Each row is a point on a landscape with many peaks, with its height.
From any point a climber takes the steepest step (rise divided by distance) to one of its 2 nearest points. It stops when none of these is higher. Distance is the straight distance between rows; heights are no part of it.
guba: [135 105 161 116 153 145 153  81 142 131 140  82 116 208 158 119 111 116
 148 167 124 118  98 107 146]  (h 87)
delug: [111  84 158 142 126 122 137 162  98 134  75 138 204 113 101  71 124 118
 162 101 140  79 101 127 112]  (h 114)
bogo: [153 132  94 114  89 124  97 126 156 117 107 196 105 104 117 144 182 113
 140 184 146 103 194 165 113]  (h 369)
Ven: [127 147 192 144 158 164  88 103 120 111  99  93 166 133  99 115 101 111
 100 115 105 100 120 115 146]  (h 389)
Gapok: [104  89 164 139 149 102 115 149 178 109 111  89 135 174 125 106 119  75
 146 137 178 124 152  94 156]  (h 427)
Luket: [135 129  77 115  98  59 131 102 127 201 163 132 160 139  97 118 163 135
 162 121 117  96 155 141 118]  (h 295)
kedo: [132 145  86 138  82 107  22 155 124 144 145 138 103  69 126  95 168 144
  97 104 108 144 146 154 184]  (h 503)
monuv: [130 115 111 150 100 103 159 184 157 106 118 130 196 142 137 130 132 107
 136  81 179 145 148 102 140]  (h 455)
deder: [162 153 126  84 138 138 195 104 111 130 188 163 135 151 178 131 134 118
  99 112 143 149  73  85  92]  (h 73)
Kitug: [125 145 124 152 107 154 119 124 109 106 111  91  94 114 176 112 103 135
  89 134 127 179 105 142 121]  (h 423)
Romip: [120  74  85 146 108 155 142 129 132 127 153  86 111 117 145  95 126 135
 111 110 121 151 169 162 158]  (h 277)
Feret: [135  92 149 144 113 153 132 125 117  93 107 122 102 182 180 124 102 148
 136  92 145 131 119 127 163]  (h 396)
Rin: [133 115 182 134 142 142 127  95  59 104 100 176  92 103 164 111 137  95
  93 146 153 103  48  42 133]  (h 137)
Movar: [135  87 124 154 136 145 154 175 126 131 111 124 128 114 127  75 153 106
 136 172 119  72 158 109 116]  (h 572)
bigoz: [129  67 100  89 155 121  74 132  81 181 120 162 146 109 171 153 131  90
  96 131  97 126 106 140 156]  (h 447)
Tofem: [148 168 191 153 156 127 136 136 165 107  77 137  74 130 116 153 128 145
 146 179 123  67  80 123  65]  (h 378)
tumok: [157 111  75 145 109  98  72 138  93 169 112 126 112  68 122 126 181 151
  68  72  89 114 142 170 167]  (h 559)
lub: [110 100 127 141  92 153  86 139 108 148  76 161  64 132 108  65 132  76
 150 139 112 130 138 158 203]  (h 113)
Kovus: [115 126 123  91 155 137 140 135 108 117 110 141 154 135 141 136 111 175
 107 105 128 131 143 149 110]  (h 470)
Rugo: [115 116 106  85  97 130 143  91 131 125 123 143 139 172 171 164  91 130
 174 134 144 136 153 170 116]  (h 321)
sivos: [148 113 103 124  93 114 180  97  88 143 121 100 130 135 137 130 135 130
 127  76 116 141 127 102 127]  (h 451)
vez: [129 157 170  91 181 118 203 117 154 127 156 153 134 169 149 130  95 141
 117 120 137 118  63 103  70]  (h 78)
Pefe: [138 122 152 126 109 139 144 153  92 133  87 175 186 118 100 135 105 139
 168 102 126  35 128 123 125]  (h 110)
ror: [128 172 181 160 186 136 153 124 181 107  89 151 112 153  75 201 109 119
 132 109 141  79 107 103  99]  (h 357)
tof: [ 92 123 120 140 127 143 142 124 101 152 110 156 139 100  95 131 135 151
 115 108 110 139 160 139 123]  (h 441)
bizu: [118 138  89 147 110 140 103 157 158 163 141 156 136 100 130 179 122  71
 142  89  82 125 106 205 158]  (h 453)
fofop: [146 167 141 160  92 121 107 132  99 127 111 137 168 100 155 129 127 106
  93  94 165 168  75  97 128]  (h 310)
tadu: [105 107  98 119 145 152 119 107  85 181 142 105 150 125 123  66 128 123
 117 137  88 163 116 188 144]  (h 452)
Rav: [160 124 133 149  83 149 121 113 139 122 138  99  51 116 153 163 147 122
 148 123  97 105 128 104 165]  (h 164)
Kupa: [143 108 143 144  94 135 136 122 139  97 147 190 138  97 161 142 124 137
 128 128 175 112 155 112  80]  (h 505)
miko: [159 183 109  95 110  52 130 142 138 167 169 122 141 140 105 107 162 143
 165 138 132 109  89 118 109]  (h 304)
Riren: [162 121 108 136 141 127 188 156 145  96 131 109 137 152 126 164 120 170
 162 133 136  96 133 134  96]  (h 479)
Rivug: [134  84 147 141 171 155 146  96  56  96 123 128  77 114 193 127 115  89
 102 174 115 129  71  54 140]  (h 139)
kun: [128 129 139  98 145 204 131 120 127  87 102 135 126 109 126 171 119 150
  99 116 102 136 172 140 100]  (h 490)
Diga: [102 160 131 149 168  83 100 158 176  82 149  72  97 147  80 151 109 191
 145 128 142 176 136 137 143]  (h 524)
gese: [126 128 112 187  84 168 167 150 159 117 114 136 130 145 129 174 112 104
 156 137 152 134 140 177 112]  (h 297)
zor: [141 154 146 133 162 121 169 122 203 122 134  66  85 190 121 172 123 141
 162 172 108 106 100 137  90]  (h 583)
valo: [127 106  64  89 110  61 150 144 121 164  83 167 138 116 128 152 140 146
 132 119 107 100 178 193 107]  (h 456)
Desal: [ 97  91  97 147 147 115 185 142 100 158 177  84 146 152 123  92 124 167
 166  73  76 154 127 160 159]  (h 69)
Sef: [104 100 115 198  96 133 179  92 124 117 130  84 133 132  80 126 103 170
 178  93 107  91 155 145 121]  (h 57)
kadas: [ 92 172 160  70 140 112 102 109 117 142 149 169 157 149 137 148  82 111
 124 114 159 164  92  89 126]  (h 442)
piv: [130 104 119 109 117 134  91 108 109 120 185 152 129  75 208 117 135 149
  86 149 124 169 104 115 131]  (h 421)
fefa: [177 185 123 160  97 146 142 120 115 150 140 128 177 148 136 150 140  65
 114 134 157 137  67 123 129]  (h 330)
daleg: [156 135 134 148 137 127  87 167  93 123  97 167 139 109 102  78 152 155
 139 114 138  85 121 129 119]  (h 98)
Daf: [127  80  93  94 132 125 219 172 106 140 101 108 182 171 119 125 145 127
 174  94 131 137 151 158 100]  (h 127)
rikov: [ 93 111  94 141 107 106 154 149 163 168 172 155  91 139 184 135 109 118
 175 163 124 165 117 131 105]  (h 83)
toz: [134 124 184 154  83 131  58 106 180 119 156  89 105  53 142 125 113  81
 109 188 112 116 116  99 126]  (h 193)
Netif: [210 151 141 176 115 160 124 102 135 133 153 109 109 115 141 108 172 106
  99 181 146 104 100  93  87]  (h 216)
gumi: [138 155 119 127  91 130 118  82 120 167 145 129 147 122  99 108 167  79
 154 198 143 139 136 122 104]  (h 434)
nusel: [181 136 104  90 146 106 138 174 158 127 138 128 184 141 140 106 140 126
 120 167 144  96 123 156  92]  (h 268)
dal: [125  71  98 128  93 152 136  96  82 149 118 168  68  84 142  91 101  95
 127 148 103  95 138 157 147]  (h 101)
Zizov: [113 118  98 113  87 122 116 140 145  94 109 141 118  86 142 113 108 146
 134 143 121 116 152 219 133]  (h 318)
mafub: [136 165 108  80 135 151 107 121 111 149 127 140 183 139 123 146 153  92
  86 129 132 163 119 126 140]  (h 414)
nus: [186 102  57 120  85  57 186 127 114 123 122 133 157 123 117 157 161 154
 153  57 131 110 164 138 115]  (h 449)
finir: [102  56 115 146 146 135 177 143  90 155 151 139 111 138 132  90 127 175
 176  93 103 131 104 120 127]  (h 72)
pivad: [169 169  77  86 145  59 140 139  91 122 126 144 114 136  84 198 149 182
 153  46 112 101 111 124 144]  (h 144)
negu: [150 115 168 164 130 164 126 121 115 113 138 149 123 195 127 128 138  96
 144  93 158 134 125 105 171]  (h 385)
Vus: [180 142 111 113 121 134 101 182 119 116  95 101 138 130 170  92 149 106
 118 174 146 126 126 148 106]  (h 249)
Gope: [113 108 121 146 103 124 156 111 122 119 120  97 124 133  80 138  97 160
 190 120  71  48 163 108 152]  (h 54)
Zata: [112 147 118 120 127 103 122 131 119 169 121 176 106 162 169 107 135 119
 172 179 136 148  97 123  93]  (h 93)
sini: [156 138 126  90 124 150  73  95 126 144 162 138 176 153 170 151 107 109
  75 149 147 175 120 180 158]  (h 394)
vosof: [128 173 152 142 113 171 145 100 135  92  72 130 162 154 106 176 118 138
 102 106 144 140 159 153 112]  (h 511)
dov: [184 204 121 155 139  77 153 137 132 130 181 114 167 162 110 123 145 143
 122 130 154 128  85 120 103]  (h 353)
didub: [116 145 170 147 187 107 125 123 186 130  97  63  77 192 106 173 114 112
 127 142 127 125 125 135 123]  (h 601)
baf: [119 128  76  96 140  94 174 152 106 152  83 137 184 166 115 171 115 137
 199  83 110 112 125 161 114]  (h 133)
Vatil: [131 117 102  76 157 129 139 158 133 166 183 138 115 159 111 144 158 145
 161 134  94 107 160  88 134]  (h 56)
diz: [113 129  63 105 122  94 136 140 140 198 111 180 108 109 129 136 157 105
 160 156  92  82 142 191  93]  (h 525)
tez: [168  69  76 137 114 162 119 136 114 125 132  81 131 140 145 105 167  81
  89 114 126 179 188 166 164]  (h 289)
luze: [162 182 131 118 138 140 137 122 156 125 134 101 114 180 102 164 148 119
 149 167 127 145 113 134 118]  (h 545)
gubop: [ 62  93 208 165 147 131 107  94 131 142  90  98  98 149 148 124  42 137
 133 103 127 142  84 147 139]  (h 567)
zaku: [112 101 153 129 163 132 192  94 133 151 159 105 115 173 158 147  76 101
 139 146 148 125  94  75 111]  (h 84)
fono: [140 100 132 126 121 188 118 138  86 105  51 131  72 167 159 115 114 116
 118 109 130 143 156 167 156]  (h 402)
Mimet: [123 153 138 157 177 110 159 137 129 121 127 114  85 108  70 100 181 141
 109 124 138 116 144  49  90]  (h 42)
muk: [159 169 171 101 119 102 138 108 121 128 148  99 150 166  87 104 148 153
 148 107 128  95 111  83 161]  (h 404)
sobu: [105 123 240 149 163 116  91  73 189 138 150 132 111 126 130 171  81 109
 125 140 149  90  97  94 133]  (h 529)
degu: [151 139  78 135  88 132 106 103 141 181 115 146 146  79 123 172 141  51
 121 132  97 125 131 198 118]  (h 420)
Debim: [140 141 152 103 135 163  97 120  79 115  86  83 192 127 116 102 125 129
  87 102 109 138 113 137 152]  (h 395)
Muko: [ 83 120 119 142 177 150 118 153 175  95 124  43 134 161  85 135  89 127
 100 110 110 157 167 156 163]  (h 581)
gegid: [ 79 126 155 147 166 161 115 127 193  90 135  96 113 133 102 177  77 138
 118 120 104 156 147 143 136]  (h 599)
Medi: [153 103  69 122 131  44 127 129 125 146 114 178 168 126  89 164 166 179
 121  76 137  99 158 171 126]  (h 412)
Pamom: [ 82 157 181 139 167 146 113  94 179  83  82  90  49 163  92 189 111 139
 113 130 110 167 144 138 139]  (h 613)
Vuv: [123 101  97 155  92  81 129 162  86 170  81 189 114 129 140  74 140 142
 192 120 147 115 120 142 143]  (h 112)
namo: [ 38 140 139 124 131 117 130 123 174 127 120 112  96 107 122 107 104 150
 122 181 126 173 176 139  85]  (h 399)
keti: [ 87 102 228 196 144 158  95  95 161 123 121 141 104 115  85 145  79 118
 107 114 145 101 129 116 138]  (h 541)
vuga: [130 109 117 114 113 149  97 142 140 115 134 192 121 153 125  82 149 139
 138 186 160 116 201 152 115]  (h 409)
feva: [149  98  94 125  90 152 112 113 125 114 112 117 170 106 130 114 148  64
  93 148 144 149 202 143 154]  (h 301)
fim: [136 178 125  77 132  67 146 187 122  87 149 121 153 140  87  94 172 156
 107  56 152 127 118  53 158]  (h 290)
tavu: [109  71 146 111 148 135 127 114  93 114 114 128 185 177 133 107  98 104
 146 129 161 150 125 121 156]  (h 121)
ris: [151 120  69 124  72 101 137  90 129 177 178 115 131  98 110 119 135 130
 147 162 100  80 160 176 142]  (h 331)
dipaz: [ 93 167 139 120 151  96 108 147 148 129 158 102 132 195 105 138 125 162
 146 116 148 183  91 124 149]  (h 546)
zene: [147 149 101 141  91 142 162 128 137 110 120 148 116  93 132 169 124 169
 182 152 112  96 132 150  69]  (h 431)
ziru: [ 91 162  82 120 150 135 142 185 138 129  87 145 114 120 120 159 110 105
 156 107 115 163 142 157 130]  (h 544)
zoda: [118 129  95 148  99 133 133 111 124 142 146  78 145  60 103  93 104 141
 140 161  78  76 146 156 113]  (h 362)
Kir: [160 153  83 126 136 101 102 120 118  98 140 153 108  92  51 196 146 210
 145  86 102 119 113 149 129]  (h 151)
zabaf: [127 147 173 144 201 104 142 153 153 127  98 141  84 158 103  85 154 141
 111 150 163 105 108  75 105]  (h 36)
Segav: [ 76 127 139 170 169 104 135 143 165  93 109  79 125 152  70 112 129 157
 126 126 142 163 169 149 127]  (h 553)
refal: [117 133  67 148 111 122 136 190 164 109 100 166 113  94 140 188 105 129
 144  96 128 134 163 180 116]  (h 504)
lik: [190 107 110 123  82 104 134 109 165 105 153 116 145 186 157 164 119 125
 164 114 132 108 174 132 159]  (h 334)
Dosak: [108 129 163 101 140 126 163  73 123 115 112  96 128 131 137 129  95 138
 113 175 137 131 146  76  71]  (h 582)
vaz: [151 154 129 108 146 135 113 166  98 126  91 135 151 128 106 117 117 145
 168 137  89  62 107 160 123]  (h 105)
gis: [159 183 152  95 140 123 155 107 154  97 143 115 157 131 156 147 117 168
  81 115 161 145  89 145  92]  (h 428)
Zuru: [126 101  80 150 119 146 121 180 156 103 139 155 145  89 115 197 125 124
 126  65 140 152 187 167 167]  (h 473)
bibot: [ 57  42 162 139 105 154 141  67 110 131 133 150  91 113 156 111  60 140
 142 156 103 118 122  96 124]  (h 92)
nas: [ 94  98  94 103 144 114  78 135 141 206 149 185 153  85 153 153 130 136
  80 111 113 156 134 153 154]  (h 429)
vurof: [121 141 148 138 127 131 120 123 147 109 153 122 151 122 140 147  96 189
 134 131 150 141 118 164 112]  (h 448)
reti: [155 168 154 108 129 174 146  76  93 133 135 136 141 178 140 165 121  78
 112 139 150 164  61 107 118]  (h 350)
gebam: [171 132 110 149 126 120  98 185 136  91 113  59 130 152 125  89 135 133
 129 138 131 134 151 152 160]  (h 237)
fet: [118 178 146 160 140 155 138 101  91 137  88 116 153 149 100  79 159 113
  79 124 163 194  92 100 101]  (h 287)
Tugeb: [170  71  81 134  89  97 183 126  92 138 104 124 147 117 167 131 174 136
 131  64 124 129 139 152 146]  (h 480)
saze: [144 131 181 140 125 125 124 106 113 114 128 160 134 144 140 103 135  91
 124 123 156  84  75  37 136]  (h 134)
Lum: [136 150 118 139 117 146 100 121 140 119 147 122 123  83  81 179 135 126
 144 132  82  68 130 141 137]  (h 166)
sete: [170 127 154 114 177 160 157  75  70 115 132 152 156 160 137 117 121  98
 112 179 160 149  65 131 118]  (h 363)
saro: [155 122 133  82  97  70  85 139  82 115 126 142 191 102 125  62 146 117
  96  99 150 127 141  80 161]  (h 266)
Mopom: [174 130 146 114 108 171  96 117 136 109 153 154  74 112 136 196 149 131
 135 114 101 117 167  98 161]  (h 168)
rofa: [147 139 158 135  98 137 161  93 132  89 109 103 160 111 142 114 108 129
 102 132 173 136 133  80  89]  (h 554)
seno: [ 76  75 174 132 127 124 132  76 121 114 106 107  97 169 132 131  59 146
 147 150 113  96 156  87 134]  (h 91)
seke: [ 95 177 118 137 126 138 157 118 161 147 104  73 111 134  90 167 127 123
 127 131 108 142 151 129 108]  (h 500)
tebar: [121 138 168 141 151 164 138 130 166 118 112 142  39 140 159 157 127 175
 145 152 104 124  78 127  88]  (h 391)
Zik: [111  69 145 125 144 130 168 107 130 119 114  69 110 191 118 109 106 132
 153 136 109 110 158 111 150]  (h 89)
bim: [ 74 153 147  91 171 123 121 157 167 134 118 106 149 138 124 109  90 140
 128 177 125 145 134 119  95]  (h 413)
nur: [224 137 127  94  99 117 103  71  98 102 189 105 134 127 189 131 167 109
 102 168 159 130  98  95 162]  (h 370)
Faral: [138  96  80 119 151 147 110 142  95 222 119 160 151  89 148 138 157  51
 100 127  89 135 117 132 119]  (h 468)
vazok: [107 122 135  63 138 146 143 113 123 125 167 166 168 136 179 149  97 133
 113 115 175 182 129 104 116]  (h 450)
katuv: [169 124 108 144  79 111 100 101 104 135 152 112 148  60 162 114 138 133
  96 128 124  95 140 102 125]  (h 243)
zopa: [144 113 123 164 119 147 127 172 137 112 145 124 126 169 108 159 149 111
 158  77 141 129 142 140 209]  (h 371)
riz: [158 126 127 149 127 165 178 162 129 107 107 186 106 103 162 173 149 147
 143 112 156 103 123 127  66]  (h 457)
Kune: [118 147  90 124 106 158 131  78 116 196 132 141 150 104  77 126 135  62
 128 160  96 147 131 182 113]  (h 386)
tobu: [150 130 135 142 133 152 122 135 119 149 142 138 161 137  77  82 155 102
 130 177 135  86 146 103 111]  (h 507)
Tal: [114 154 156 123 132 120 132 124  92 131 120 150 136 142 163 120 133 128
  96  73 184 209  87  93 117]  (h 300)
zon: [123 149 102 104 114  82 109 149 107 180 101 182 141 153 120 106 140 146
 187 107 130 128 102 148 110]  (h 103)
vosi: [157 112 133  97 153 136 145  65  62  77 158 146 199 141 163  90 138 104
  90 147 185 152  84 114 148]  (h 373)
defu: [110 154 193 136 142 173 118  81 146 116  96  96  65 148 124 150 124 148
  78 122 111 139 128 112 130]  (h 625)
mobu: [203 121 119 157 119 167 110 113  92 134 152 102 136  78 164  77 163 139
  80 148 123 102 119 135 116]  (h 231)
voban: [103 145  99 178 108 128 104 150 158  86 125 130  82  91 117 117 129 186
 124 126 132 147 146 190 129]  (h 340)
Dufa: [140 117 134  87 113  95 140  91 119 110 167  80 166 140 144 106 128 130
 117 104 160 149 143  39 150]  (h 337)
Pugo: [165 131 114 172  95 116 160 166 149 112 145 145 133 106 149 116 135 104
 139 116 161 126 125  95 112]  (h 498)
gabu: [188  98  69 119 124 109 147 139  75 177 113 120 138  95 118 150 178 117
  97  80  92 111 124 140 148]  (h 514)
kila: [110 140 110 137  88 158 110 151 167 120  98 187  77  98 139 124 154  91
 119 187 131 148 181 169 101]  (h 336)
Narik: [ 86 100 122 128 145 139 112 149  98 173 138 115 158 136 137  81  75  93
 154 151  92 145  96 158 147]  (h 465)
Gavoz: [125 156 171 135 192  79 159 140 164 101 127 133 142 200  68  83 174 122
  97 106 164  72 104  78 107]  (h 31)
Kika: [130 121 148 127 150 155 136 133 155 136 221 164  83 124 129 163 151 177
 143 115 129 124 122  81 123]  (h 70)
Lig: [ 68  88 199 193 115 130  88  75 129 119 129 149 142 123 117 112  57 151
 121 129 131 118 102 126 146]  (h 556)
Libev: [109 124 175 107 131 174 120  63 107 103 112  97  96  99 136 124 106 131
  78 174 102 123 121  90  94]  (h 605)
rego: [137 122 108 129  82 131 108 112 129 156 136 101  32 123 164 133 145  81
 134 152  91 162 120 126 160]  (h 158)
Pegu: [ 76 195  91 107 139 122 164 114 117 123 117  67 124 107  84 150 123 175
 109 113  95 188 153 166  98]  (h 466)
sil: [163 153 150 124 151 147 160 135 130 100 183 116 133 135 153 129 141 103
  59 104 173 161  82  77 124]  (h 67)
bamid: [109 117 146  89 124 107 124 128 122 119 173 149 139  94 192 116  91 183
 110 160 174 148 126  95  94]  (h 438)
Gemad: [188 127 140  86 121 132 115  76  96 104 180 150 167 171 182 143 110 113
  92 135 173 142 103 126 160]  (h 384)
nobe: [107 142 114  95  86  97  66 150 104 140  82 100 128  90 154  81 133 126
 112 126 119 164 128 136 131]  (h 165)
dapi: [131 166 169 107 144 118  93 147 135 136 139 101 170 145  66 108 124 108
 122 128 117  94 139 101 175]  (h 390)
vevuk: [148 120  83 159 106 134 192 120 148 111 151 134 131 185 164 183 121 123
 157 132 154 155 154 183 113]  (h 305)
bebek: [118 173 146 155  99 112  68 128 181 102 158  97 136  56 132 149 112 117
 112 150 118 130 131 141 139]  (h 185)
vof: [182 127 132 104  77 101 129  70 113  95 174 100 124 147 134 115 151 107
 106 143 159 125 148  69 141]  (h 351)
Kobin: [113 150 119  99 143 123  67 134 154 104 188 105  81  86 101 144 147 184
 101 127  88 130 157 129 180]  (h 435)
letaf: [107 133 171 173 164 153 119 159 166 135 124 149 130 140  97 174  81  99
 156 122 112  86 137  99 127]  (h 345)
zoga: [ 67 121 130 135 108 146 128 120 173 116 138 134  53 114 137  88 103 146
 138 189 136 158 144 195 104]  (h 383)
Fipe: [ 78 150 102 100 147 145 129 146 147 157 126 139 152 124 112 168  92 110
 156 144 105 133 151 201 113]  (h 509)
vugik: [ 55 104 155 140 190 156 138 182 130 139  85 156  96 144 135 133  89 164
 129  99 119 123 122 120 124]  (h 393)
desas: [129 115 162  74 197 150 172 128 119 119 177 135 137 177 166 114  83 126
 112 151 145 110  86  82 118]  (h 81)
favem: [ 99 115  98 143 100 142 131 142 103 156  86 163  64  98 115  83 148  94
 159 138  99 106 158 144 139]  (h 108)
fusop: [ 93 111 161 154 175 104 138 160 145 133 102  88 135 164 147 117  70 152
 155 103 119 150  76 140 138]  (h 570)
Tapor: [ 85 127  80  85 153 101  95 157 135 194 109 210 118  83 123 169 149 145
 119 108 114 159 167 149 102]  (h 400)
kagob: [161  98  94 123  91 124 134  84 118 164 156 124  38 103 200 126 161 101
 117 198 101 131 102 144 113]  (h 150)
Vimi: [116 100 144 157 127 104 139 137  74 145 102 130 121 133 135  66 134 108
 152 138 135 105  98  50 117]  (h 126)
medu: [106 109 129 185  87  93 118 157  94 167  96 124 109 135 131  64 128 103
 176 111 111 126  98 107 146]  (h 120)
reda: [105 131 112 128  92 170  85 135 160 101  82 170 142 111 110 110 137  74
  96 166 149 156 212 143 129]  (h 316)
notag: [ 95 131 110 158 119 135 138 107 128 127 138 140 118  73  70 104 143 189
 130 156  85 102 157 156  97]  (h 398)
sopa: [196 158 115  93 141 128 106 157 154  86 139 118 144 129 134 137 151 154
 124 170 137  84 169 187 122]  (h 288)
migu: [162 135  97 123 131 140 107 154 134 130 123 143  94 115 137 156 175 127
 111 118 117 149 155 167 133]  (h 543)
reduk: [156 173  79  92 129 100 115 152 151 183 106 158  90 105 131 174 183 100
 149 150 112 129 139 157  95]  (h 649)
tukav: [157 121 118 110 161 115 115 162 140 152 176 170  81 122 118 158 186 177
 133 108 100 122 160  90 159]  (h 62)
silem: [162 109 127 147 165 129 177 183 148  88 117 111 128 159 121  89 153 147
 129 134 142  89 137 118 101]  (h 520)
pulup: [150 116  83 105 152 153 114 137 125 195 121 138 110  86 148 171 160 108
  75 129  72 148 134 190 139]  (h 499)
roro: [ 98  76 150  90 114 108 129 139  85 116 105 154 234 139 104  75 133  89
 169  98 151 119 140 104 153]  (h 118)
lofam: [148 166  88  79 136  91 157 133 117 120 102 100 147 158 103 209 127 136
 148  80 118 119 129 143 125]  (h 138)
bon: [ 85  81 116 151 109 105 155 139 119 153 165 123  98 156 179  81 125 141
 187 134 139 166 105 113 122]  (h 77)
Vog: [ 92 144 156 126 146 107 143 103 154 113 135 112 125 150  64 164  93 185
 167 120 109  80 137  88 132]  (h 51)
vubor: [129 111 168 114 138 118 146 163 144 103  95  93 194 155 121  89 148  84
 118  83 180 136 144  80 147]  (h 436)
sonef: [103 125 137 215 139 147 149 175 176 129 108 126 123 108  99 170 120  95
 164 123 133 121 109 140  87]  (h 323)
gazu: [ 81 145 102 132 123 129 106 152 143 166 171 130 143 133 140 137  95  97
 163 143  90 133 101 178 143]  (h 482)
Lukif: [151 106 101 162 105 138 103 146 167 104 155 151 136 174 136 146 137 118
 142 121 154 152 188 160 175]  (h 352)
dudiz: [ 93 126 177 134 143 118 164 105  90 119  89 110 146 132 138  80 134 130
 101 116 176 185  76  64 100]  (h 294)
dopak: [102  62 143 102 138 132 178 139  95 136  66 105 209 173 132  98 118  98
 170 115 164 138 134 158 115]  (h 123)
Nik: [113 140 121 127 136 156  68 135 136 151 151 158 125 123  94  84 162 128
 123 197 115 105 176 164 127]  (h 446)
kes: [159 171 105  99 109 113  75 149 174  82 130 140 124  74 123 159 133 162
 134 155 111 104 155 207 128]  (h 302)
Mim: [128 126 130  64 188 121 151 164 155 136 155 104 125 134 105 111 156 136
 142 146 101 103 176  37 130]  (h 52)
rol: [128 125 143 130 194 100 128 167 134 120 132  75 107 129  65  91 159 138
 132 131 114  90 135  35 152]  (h 49)
Med: [156  93 120 126  87  93 105 108  83 127 155 127 189  85 153 100 102 104
 139 113 136  99 136  94 167]  (h 254)
Nibob: [ 85 119 154 134 147 192 131 138 138 110  97 164  43 135 160 152 102 163
 116 124 118 157 119 139 134]  (h 401)
Teguz: [100 118 184 100 186 129 111 150 165 115  83 117 151 147 124 102  88  82
 112 159 157 118 138  98 123]  (h 422)
ganot: [130 160 135 116 137 103 142 150 144  98 182  91 185 103  76 115 171 145
 108  70 143 147 158  47 146]  (h 307)
Remug: [165 152 154  83 122  74 122 149  99 102 159 162 176 118 124  79 153 154
 106  55 143 102 100  78 154]  (h 278)
zemuk: [133 146 149 155 103 158 155 116 117  93  63 100 182 113 112 129  94 111
  67  89 153 155 136 129 115]  (h 530)
viga: [175 216 134 109 122  95 135 136 153 104 130 105 162 151 137 106 139 129
 104 151 183 119  74 136  83]  (h 403)
Votuv: [ 99 148 166  69 144 132  86  99  87 145 121 164 189 150 123 111 119  93
 108 148 165 186 117 107 156]  (h 432)
zuvo: [ 82  65 118 163 109 125 114 156  94 136  74 120 106 145 133  44 124  91
 166 108 119 137 122 157 173]  (h 116)
Gomov: [153 138 112  99 105  83  65 113  56 144 112 136 127 108 172  91 137 143
  92 137 114 147  86 139 143]  (h 159)
Rigez: [119 170 103 131 145 104  50 173 131 121 145 110 120  69 112 130 133 171
 117  97 104 140 135 136 170]  (h 459)
muv: [162  80 114  71 143 114 126 125  90 136 177 149 126 123 203 129 149 122
  59 142 165 170 120  88 147]  (h 407)
dekef: [172 135 160 172 103 135  96  99 147 111 136 109 103  90 142 124 145  76
 136 221 128  74  87 105 109]  (h 201)
Fufe: [ 71 156 160 107 175  87 129 165 113 149 110  89 163 167 116 128 102 155
 155  72 115 151  84 115 154]  (h 563)
dubup: [112 115 120 185 121 125 138 130 118 144 179 104 157 143  77 112 128 161
 166  88 111 120 130 152 140]  (h 63)
dez: [101 156 108 122  91 121  82 128 149 148 128 112 107  66 131 110 121 116
 123 165 116 142 142 136 132]  (h 174)
vatek: [153 161 127 114 117  93 139  93 111 153 173 116 152 138 108 142 136 150
 132  73 115 132 123  99 142]  (h 424)
Gifi: [141 104 142 154 118 160 137  72 105 113 139 114  59 109 183 100 132 114
 130 202 112 131  83  99 116]  (h 143)
bebag: [132 161 135 148 119 152 102 141 166 105 163 127 129 101 104 194 131 122
 124 121 123 127 166 111 157]  (h 175)
Fogav: [ 89  69 123 127 122 190 148  92  93 121 143 165 102  77 171 136  80 123
 134 146  97 125 135 149 111]  (h 96)
Duso: [128 110 103 154 118 176 122  92  81 127 125 109 136 108 154  99 100 140
 114 152 116 142 116 204 116]  (h 437)
refa: [139 114 154 157 100 153  98 101 136 111 172 137 140 115 162 147  98 136
 134 139 110  95 107 144 139]  (h 426)
pake: [ 95 149 136 121 115 165 112 140 106 119  61 137  44 129 163 127 130 139
  92 117 110 190 120 172 136]  (h 411)
fel: [127 147  93 148 122 138  97 132 152 108 127 159 123  47  59 196 124 163
 151  98  88 123 121 172 125]  (h 157)
meku: [ 97 119 127 128 139 147 153 165 154 176 188 150 107 112 166 154 152 137
 135 124 114 154 111  98 120]  (h 76)
Dok: [139 159 201 155 207 112 132 111 179 101  68 121  80 121  74 164 135 142
 110 125 143  87 100 125  61]  (h 367)
Godo: [ 76 117 104 171 107 158 156 136 173 107 116 142  33 108 103 121 127 168
 146 142 110 148 156 192 116]  (h 364)
bazis: [130 136 141 120 109 113 180  99 139  98 169 115 162 135 109  96 162 140
  77  80 178 163 137  46 133]  (h 325)

Where does a climber stop that starts at each point below?
bibot -> bebag
ror -> ziru
vaz -> bebag
lik -> ziru
Vus -> Kupa
Zata -> bebag

Call two points neighbours if one is among the 2 nearest of the other. Go from one point of each pair to the other, from neighbour to neighbour, staying as high as possible. Name the lowest point that can't be avoided.
Movar and ziru -> Kune
ziru and fusop -> vugik
defu and fusop -> Diga
Movar and Kupa -> zene
Tugeb and reduk -> Medi
